The views of a scene show one set of named points, each view turned or mirrored, shifted and resized as a whole, with a little noise and some points left out.

Scene 1
View 1
(48): [ -2  -9  -4  13  -1  -9   2   2  -8   3  -2   1  -7 -18  18  -5   8  -5
  -2   9 -12]
(223): [  9   7 -18   2  -5   4  -2   7 -19   4  -4   1  -3  -6  -2  -5 -11 -13
 -15   5  -9]
(97): [  1  19   6 -19  -7   5  15  11 -17  -9   7  -6   6  28 -20   8   8   9
  -9  -8   3]
(18): [  6  -1  -8   7 -10   0   7   5 -10   1  -5   2  -9  -7   4  -1   3  -1
 -12   8  -3]
(74): [ -3   2   1   0  -1  -5   6   6 -13  -2   3  -2   0   0   4   0   9   0
  -2   1  -9]
(114): [  8   9  -1  -6 -14   5  16   7 -11  -4  -1  -1  -5  13 -13   6   7   9
 -16   2   7]
(19): [ -3  12  10 -14  -3  -1  15  10 -14  -9   8  -6   5  21 -11   7  14  10
  -4  -6   0]
(23): [  9   4 -15   4  -9   4   2   6 -15   3  -5   2  -6  -5  -1  -3  -6  -7
 -15   6  -5]
(227): [ 2  2  1  1 -9 -2 12  5 -8 -3 -1  0 -6  3  0  3 12  7 -8  5  0]
(17): [  1  -1  -5   6  -3  -4   4   5 -12   1  -1   0  -4  -7   7  -3   4  -4
  -6   5  -9]
(181): [ -1   8   6  -7  -6  -1  14   7 -12  -6   4  -3   1  13  -7   5  13   9
  -5  -2   0]
(57): [ -8  -2   6   2   4 -10   5   6 -12  -2   5  -3   2  -4  12  -1  13  -1
   4   1 -13]
(105): [  2  -5  -6  10  -5  -4   3   3  -9   2  -2   2  -7 -12  11  -2   6  -3
  -7   8  -8]
View 2
(114): [ 10  11  -2  -4   4  -2  -2   5 -22   1  -5   6 -14  -1 -11  11   1   2
 -10   9   3]
(23): [-11   6 -15   0   3 -12   0   8 -14   2 -16   4  -6   0  -4   1  -2   9
  12  -6  -2]
(17): [-17   0 -13   2   4 -13  -1   1  -7  10  -3  -8  -4   2   0   4   2   2
  11  -4  -5]
(48): [-30  -9 -14   7   7 -16   0   2  -2  13  -3 -15   3   3   6   5   3   1
  19  -5 -11]
(105): [-22  -5 -11   5   7 -13   0   5  -7   9  -6  -9   0   2   3   8   2   3
  14  -3  -8]
(74): [-11   3 -11   0   3 -10  -3  -6  -5  12   7 -10  -9   3  -1   4   6  -3
   2  -2  -4]
(227): [ -7   1  -3   1   6  -5  -2   3 -14   8   1  -7  -7   1  -3  13   4  -1
  -2   6  -4]
(97): [ 19  19  -5  -9  -1   0  -6 -11 -19   6  12   2 -24   1 -14   5   6  -4
 -21   9   7]
(223): [-12   9 -21  -2   0 -15   0   5 -12   3 -17   6  -8   0  -5  -5  -2  10
  15 -10  -1]
(57): [-19  -1 -13   1   4 -12  -3 -11   0  17  14 -17  -6   6   2   3   8  -6
   5  -2  -6]
(19): [ 10  12  -4  -6   1  -2  -5 -14 -14  11  17  -5 -19   3  -9   7   9  -7
 -17   9   4]
View 3
(18): [ 4 -2 -2 -3 -1  0  4  6  5  5 -4 -3 -3  4  3 -2  1 -3 -1 -2 -5]
(57): [ 5  4 -3  0  6  0  8  4 -3  1  0  0  5  0 -5 -8  2 -2 -3 -2  0]
(181): [  2   6  -2   1   1  10   4   5   0   2   6   0   4   8 -10  -3  -1  -4
  11  -5  -4]
(105): [ 6 -1 -2 -2 -1 -1  5  5  5  5 -6 -3 -2  1  3 -5  2 -3 -4 -2 -4]
(48): [  8  -1  -2  -2   2  -5   7   5   2   4  -7  -3  -1  -2   4  -8   3  -2
 -10   0  -2]
(74): [ 3  3 -3 -1  3  2  6  5 -1  3  1 -1  3  3 -5 -5  0 -1  2 -2 -2]
(223): [-3 -6 -4 -8  1 -2  2  8  8 12 -3 -6 -2  6  3  5  0  5  2  1 -3]
(19): [  0   8  -2   1   3  12   4   4  -2   2   9   1   7  10 -13  -2  -2  -3
  15  -6  -3]
(17): [ 4  0 -3 -2  1  0  5  5  3  5 -3 -3  0  3  0 -3  1 -1 -2 -2 -3]
(23): [ 0 -4 -3 -6 -1  0  2  7  8 10 -4 -5 -3  7  3  3  0  2  2 -1 -4]
(114): [ 1  3 -2 -1 -5 12  2  5  6  4  3 -2 -1 12 -5  2 -2 -6 15 -6 -8]
(227): [ 5  3 -1  0 -2  6  4  4  3  2  0 -1 -1  6 -3 -4  0 -7  6 -5 -6]
View 4
(18): [  5  11   2   2   0  -5  -4  -2   0 -13  -7  -7  19   1   8   7  -2  -9
   7   2   3]
(17): [ 8  9  6  2 -1 -9  0 -5  0 -8 -5 -9 12 -1  8  7 -8 -4  6  2  1]
(114): [ 11  13 -13   1   2  -6  -7   5   8 -13   6  11  21   7  10   6   6  -1
   0  12  -3]
(223): [ -4   7  15   4   2   1   0   3   4  -3  -7  -3  19   4   6   2 -11 -11
   1   6  -7]
(48): [  9  10  11   1  -4 -11   1 -10  -5 -12 -11 -20  10  -6   7   8 -11  -6
  12  -5   7]
(23): [ -2   9   9   3   1   0  -3   3   3  -7  -6  -3  21   4   7   4  -6 -11
   3   6  -3]
(19): [ 24  10 -20   0  -1 -17  -1  -1   9  -3  15  15   7   5  11   5  -1  13
  -3  15  -9]
(181): [ 18  10 -13   1  -1 -14  -2  -2   6  -8   8   7  11   3  10   6   0   7
   2  10  -4]
(74): [ 14   9  -1   1  -2 -14   1  -6   1  -6   0  -5   7  -1   9   6  -8   2
   5   4  -1]
(227): [ 14  12  -8   1  -1 -10  -4  -3   2 -14   0  -2  15   1   9   8   1  -1
   6   5   3]
(57): [ 18   8   1   1  -4 -18   3 -11  -1  -5  -1 -11   2  -5   9   7 -12   6
   7   1   2]
(97): [ 18   9 -18   1   1 -12  -3   4  13  -2  16  21  12   8  10   3   1  10
  -5  19 -13]

Which points are out of place in each view (at most two, in the order of its rows)? Write - if all are in place.
view 1 => -
view 2 => (114)
view 3 => (18)
view 4 => (19)
